A landscape with many valleys, sampled at points; each row gives a point and its height.
A ball rolls from a point to the lowest of its 2 nearest points, and stops where none of them is lower. Distance is the straight distance between rows; heights are no part of it.
Q888: [179 139 100 157 149 141 125 122 126 139 121 128 138 121 145 140 171  99
 158  86 128]  height 68.5
Q647: [119  92 140 116 138 130 142  97 155 109 138 115 157  84  88 137 162 141
 133 119 103]  height 59.3
Q252: [126 131 166 107  55 192 184 105  98 128 138  69 101 145 111 165  85 111
 191 138 125]  height 45.5
Q921: [169 107  90 103 131 199 129 140 119 168 173 102  80 157 128 127 108  88
 161 163 159]  height 36.0
Q88: [118 129  95 207 164  76 103 158 109 103  70 185  88 115 136 101 157 138
  95 129 184]  height 24.8
Q681: [154 162 131 172 133 132 118  97 131 117 105 110 143  87 125 144 176 109
 156  64 126]  height 67.2
Q353: [156 108 107  94 144  60 119 128 126 157 179 170 169 130 135 116 141 149
 101 119 154]  height 52.2
Q640: [ 43 116 166 151  91  57 125 156 132  99  76 141 158 107 167 126 110 138
  91 116 121]  height 50.6
Q113: [156 185 148 137 106 127 175 119 115 108  98 138 132  90 129 139 119 129
 168  59 129]  height 72.1
Q449: [118 116 144 106 126 131 166 104 146  78  78 140 164 143 147  71  67 136
 129 133  69]  height 24.2
Q812: [108  96 157 117  85 133 179 118 127  80 108 112 133 123 165 131  82 123
 163 111 115]  height 30.9
Q684: [ 91  71 154 167 137 149  91 154 135 112  82  82 134 186 187 144 145  95
 141 184  96]  height 73.5
Q786: [175  95  76 127 154  84 135 116 116 112 126 179 123 143 153  53 113 138
 115 130 163]  height 46.4
Q429: [147 118  85 125 178 151  92 186 136 175 156 180 103 125 127 117 146 131
 101 147 154]  height 60.2
Q754: [133 106 135  78 136 136 181 123 150 110 124 156 176 137 116  77  62 161
 120 136  57]  height 27.7
Q929: [108 189 156 123 105 132 159 113 133 108 105 107  98 112 104 124  92 128
 132 126 135]  height 60.0
Q894: [160  90  87 135 121 191 143 122 108 141 153  77  92 155 150 114 124  77
 179 144 169]  height 34.0
Q593: [ 77 162 185 149  96 131 132  87 135  67  71  88 141  88 114 158 128 132
 130  98  78]  height 49.0
Q973: [ 97 122 127 196 131  96 115 169 125 103  72 151 100 120 161 110 132 121
 129 133 168]  height 35.4
Q797: [124  60 121 117 133  77 108  84 131  96 140 134 120 162 151  73 141 144
  99 189 163]  height 52.6
Q897: [ 96 191 152 163 114  95 109 116 129  83  69 124  93 114 126 120 119 135
 100 138 142]  height 55.7
Q915: [131 119 135 162 130 188 122  93 127 127 119  48 147 111 120 170 183 105
 174 110  91]  height 63.8
Q453: [110 104 151 148 136 128  98 177 132 130  79 112 151 191 205 149 125  91
 138 146 100]  height 72.7
Q692: [ 90  91 156 141 130 165 117 139 140 100  84  84 148 151 150 145 135 103
 140 153  67]  height 74.4
Q512: [107 180 164 150 112 117 152 166 126 112  68 135 131 126 170 143  94 118
 138  96 138]  height 68.6
Q254: [133  94  96 148 113 161 118 106 106 136 145  83  70 147 131 122 142  77
 152 162 191]  height 31.4
Q642: [102 131 136  92 125 118 162 132 144 138 162 138 115  91  61 126 116 168
 110 132 134]  height 44.1
Q118: [ 87 122 162 117 130 156 168 155 156 103  87 118 141 120 102 129  89 125
 129 139  79]  height 76.0
Q385: [ 90 174 159 162 114 100 116 104 132  80  64 117 137  94 139 132 127 132
 116  96 106]  height 52.4
Q474: [152 127 130 111 144 141 140 117 141 128 132 136 142 141 132 117 119 127
 142 130 113]  height 44.8
Q388: [119 172 136 135 116 134 175 168 121 117  96 147 120 104 125 135  83 117
 151  88 149]  height 70.3
Q173: [179 109  92  94 140 164 121 136 127 179 183 129 113 189 170 113 114 102
 144 161 140]  height 38.2
Q294: [108  54 165 106 106 151 177 168 144 154 156 109 163 118 107 175 131 139
 157 114  74]  height 79.0
Q664: [140 149 122 125 171 176  91 169 150 154 118 125 125 159 118 146 139 119
 126 156  83]  height 24.4
Q996: [ 99 108 178 112  97 133 189 121 121  76  84 117 173 123 143 127  77 126
 142  96  59]  height 37.6
Q930: [139 159 114 155 139  77  60  73 111 137 152 129  76 160 119 119 170 125
  82 166 188]  height 31.3
Q853: [154 141  88 128 169 193 110 176 139 153 144 156  89 113  97 124 128 130
 126 125 129]  height 61.4
Q89: [ 92  53 142 127 131 128 123 161 157 134 130 115 147 110 126 149 163 122
 131 127 115]  height 61.5
Q883: [144 123  77 200 187  90 100 134 106 112  78 207  96 128 133  79 145 164
  97 143 143]  height 16.8
Q343: [120 156 132 135 145 104 123 173 138 152 127 166 165 101 119 147 153 144
 118  97 120]  height 35.3
Q101: [106 160 169 105  78 139 171  93 126 116 138 104 117 110  92 148  95 145
 140 122 117]  height 57.1
Q287: [113 173 146 109 124 116 150 187 130 171 115 173 202 116 117 156 101 166
 116  84  57]  height 33.3
Q6: [154 130  92 198 188 112  78 144 116 123  87 165  96 139 139 111 175 140
  99 156 127]  height 11.4
Q912: [121 154 110 110 118  40 144 115 115 108 114 161 154 128 148  79  99 155
  98 121 159]  height 12.6
Q622: [151 184  70  84 154  98 132 153 117 152 160 201 143 112 116  89 104 169
  95 108 147]  height 38.5
Q553: [159 180 124 126 126  96  79  38  99 114 153 115  96 156 133 116 148 119
 102 141 172]  height 26.4
Q505: [143 136 115 168 165 111  85 164 130 138  92 171 125 168 166 108 128 139
 104 150 114]  height 17.5
Q318: [130 125 117 128 121 180  99 106 117 174 165  63 103 137  89 163 167 107
 143 162 146]  height 57.5
Q119: [182 128  86 115 154 145  82 147 117 169 159 155 101 193 179  99 120 116
 110 173 140]  height 39.9
Q746: [149 133 129 135 102  97 112  89 114 136 165 113 133 129 156 154 160 102
 140 107 166]  height 62.7
Q35: [ 68 117 148 114 124 100 165 162 149 134 139 147 149  62  62 132 122 170
  88 118 113]  height 49.3
Q610: [149 172 129  91 125 167 109 106 132 170 184 111 101 142  91 155 117 134
 126 159 138]  height 18.7
Q981: [132 129 142 148 119 125 117 188 118 156 101 128 134 178 211 160 113  82
 149 118 140]  height 71.9
Q245: [169 119  84 138 148 159 122  82 107 137 171  98 107 100  73 139 185 103
 153 107 159]  height 53.8
Q305: [132 114 127  67 145 116 151 144 140 154 189 159 155 114  94 112 108 171
 104 128 114]  height 37.3
Q649: [161 149  96 135 139  79  90 126 107 166 177 160 114 136 134 149 167 118
 104 109 194]  height 51.1
Q470: [123  83 135 147 135 160 120 100 145 116 138  76 156 105 112 146 188 125
 148 121  85]  height 62.1
Q259: [ 97 174 160 138 100 134 101 143 136 157 127 101  89 146 126 168 117 103
 121 154 169]  height 63.1
Q551: [132  92  86 184 131 153  94  59 103 102 125  66  78 129 123 105 185  96
 144 165 164]  height 25.9
Q147: [ 99 151 155 119  89 158 106 112 127 174 154  64  89 150 102 177 141  99
 138 165 155]  height 60.1
Q284: [135 119 149 130 126 120 121  87 143  76  81 118 157 154 179  90 108 128
 128 136  77]  height 19.8
Q538: [145  93 116  80 138 112 155 132 141 132 152 170 179 135 124  87  98 160
 114 128  96]  height 31.8
Q371: [114  78 130 105 159 162 156 180 164 149 127 152 171  87  82 130 108 156
 127 110  65]  height 77.2
Q518: [ 50  85 164 149  97  64 102 135 155  94 102 124 147 113 146 133 137 135
  86 146 114]  height 55.5
Q931: [124 179 158 106 127 131 159 177 124 162 115 156 177 143 153 152  72 142
 130 104  72]  height 35.0
Q213: [164 200 104  91 154 137  97 144 125 184 184 168 129 106  89 139 138 159
  93 120 125]  height 34.9
Q735: [185 134 101 105 155 105  94 110 115 173 196 153 127 161 142 127 154 122
 109 134 154]  height 45.4
Q748: [146 115  74 165 121 167 106  63  81 142 151  62  70 145 118 116 171  70
 159 162 188]  height 28.5
Q526: [116  76 125 124 123 105 102 112 154 119 144 106 121 153 138 116 160 134
 105 178 128]  height 55.2
Q394: [ 79  91 176 111 127 165 147 144 148  94  90  81 147 149 118 140  93 113
 135 162  49]  height 75.2
Q661: [167 154 151 117  83 133 143  91 106 148 161 116 128 137 135 160 130 120
 154 103 155]  height 66.2
Q737: [160  94 106 159 120 155 137 133 115 130 126 108 120 123 165 147 155  72
 170  96 168]  height 69.7
Q867: [137  90 103 140 140  82 113 102 119 100 125 156  92 144 152  72 122 133
 112 158 179]  height 49.8
Q523: [179 144  84 111 164 102 110 125 115 135 139 198 128 172 159  65 101 151
 100 146 135]  height 43.1
Q774: [124 187 139 120 146 133 138 192 139 177 124 158 157 106 106 167 122 142
 121  94  93]  height 31.1
Q591: [134  94 151  98 146 182 152 169 145 160 149 120 176 112  86 172 139 147
 140 115  45]  height 77.8
Q50: [ 93  98 139 111 147 152 180 196 150 121 103 153 142 103  92 115  80 149
 132 123  87]  height 76.7
Q777: [ 68  74 159 147 116 104  96 155 157 118 112 101 141 132 157 150 158 119
 120 157 115]  height 59.9
Q262: [141  99 136 148 124 129 108  99 134  98  90  97 140 165 190 115 135 106
 144 141 111]  height 14.6
Q120: [143 147  87  93 138  64 157 114 110 113 150 174 133 126 123  76  99 158
 113 111 180]  height 28.7
Q668: [152 111  89  92 171 105 100 169 128 178 180 184 142 124 125 115 145 161
  83 126 145]  height 57.4
Q492: [187 131  60 139 180 143  93 156 105 150 127 194  95 174 175  75 110 122
 112 149 127]  height 41.1
Q919: [ 95  69 139 116 132 112 154 125 152  97 113 142 179  75  96 122 140 145
 125  99  83]  height 56.5
Q570: [ 96 168 159 168 107 117 116 162 129 126  91 116 104 135 152 160 129  95
 130 116 161]  height 66.1
Q225: [140 104 122 123 124  60 108  96 128 127 147 147 159 118 159 131 163 131
 121 111 154]  height 58.4
Q654: [ 89 162 125  91 116  45 142 132 128 126 135 164 155 129 120  90  97 178
  69 149 142]  height 24.7
Q824: [161 149 154 121  84 151 173 105  99 126 151 117 130 105 112 160 126 131
 180  75 130]  height 69.4
Q183: [166 197 120 143 123 106 115  43 109  99 117 115 100 128 122 108 145 124
 123 108 163]  height 20.6
Q409: [134 161 137 157 112 120 108  61 126  72 108  93 103 114 128 124 150 118
 141 121 144]  height 12.0
Q336: [115  79 148 139 103 138 145 128 130  79  88  97 143 140 189 133 114  98
 163 121 122]  height 22.2
Q425: [ 65  99 145 169 106  74 114 176 128  93  61 154 127 130 186 112 106 133
 111 136 147]  height 44.2
Q396: [141 127  93 136 162 180  94 115 136 158 168  98  95 106  61 155 193 119
 141 138 147]  height 55.6
Q395: [160 144 106 107 131 155 149  99 132 132 161 129 102 106  83 119 120 131
 137 120 155]  height 45.6
Q4: [148 155 113  91 150 137  92 124 140 172 183 146 110 138  94 137 131 148
  92 165 135]  height 27.3
Q592: [101  48 180 111  84 131 197 157 125 120 126 120 185 115 130 159 108 144
 156  91  66]  height 80.3
Q992: [105 219 155 150 109 118 121  98 133  99 104 110  83  98  90 135 123 134
 114 128 160]  height 58.6
Q224: [138 192  86  95 172 120 117 148 127 146 162 178 110  81  70 104 134 170
  89 103 150]  height 42.6
Q770: [182 101  92 117 163 136 102 119 134 146 156 147 142 149 145 100 141 128
 122 143 120]  height 42.0
Q698: [133 185 149  84  83 153 158 113 115 167 180 106 101 144  89 170 100 142
 128 145 140]  height 29.5
Q498: [153 165 147  90  83 194 153  99 111 163 166  84  96 156 104 158  84 113
 165 139 143]  height 37.8
Q848: [130 147 150 176 114 165 131 102 125  92  91  74 127 100 134 167 155 103
 169  85 105]  height 65.5
Q151: [148 108 131 152 100 151 142 181 112 151 115 117 133 149 183 171 126  67
 178  97 164]  height 70.9
Q344: [147 167 109 108 125 111 151 107 121 122 147 154 115 108 104  90 102 149
 122 121 168]  height 39.3
Q503: [ 67  88 131 138 137  89 147 170 154 112  94 161 166  67  90 117 129 162
 107 100 121]  height 53.2
Q954: [134 109 125 147 177 152  87 162 148 124  87 143 127 162 140 115 132 133
 115 162  80]  height 21.8
Q57: [110 103 121 165 108 126  88  56 114  70 116  77  92 111 147 117 170 107
 141 134 164]  height 20.8
Q545: [127 160 150 113 143 158 121 168 139 169 137 136 144 131 117 163 124 138
 118 134  92]  height 27.8
Q926: [165 121  79  99 150 142 136  83 117 139 199 125  93 101  62 118 155 126
 131 116 188]  height 50.4
Q170: [120  38 117 123 130 136 121 130 140 137 153  95 141 147 146 134 169 109
 142 154 146]  height 58.2
Q529: [ 85 124 191 123  63 138 163  81 125  64 106  87 157 108 129 156 100 127
 146  99  63]  height 43.5
Q457: [ 98 129 178 113  62 160 182 120 115 125 143  81 104 119  90 178 101 137
 170 115 120]  height 52.3
Q84: [122 170 102  75 139  77 142 154 127 143 157 184 160 128 114  79  81 183
  78 145 115]  height 31.5

For each start below, name the point where the ball stops.
Q371 -> Q262
Q89 -> Q409
Q151 -> Q262
Q992 -> Q262
Q777 -> Q6
Q287 -> Q6
Q35 -> Q262

Call two points neighbours if one is among the 2 nearest of the other. Go from one point of each pair to the other, from neighbour to neighbour, staying as low as possible. Name the highest point that can't be avoided.
Q610 and Q912 -> Q224
Q770 and Q6 -> Q89
Q409 and Q770 -> Q649
Q6 and Q353 -> Q853
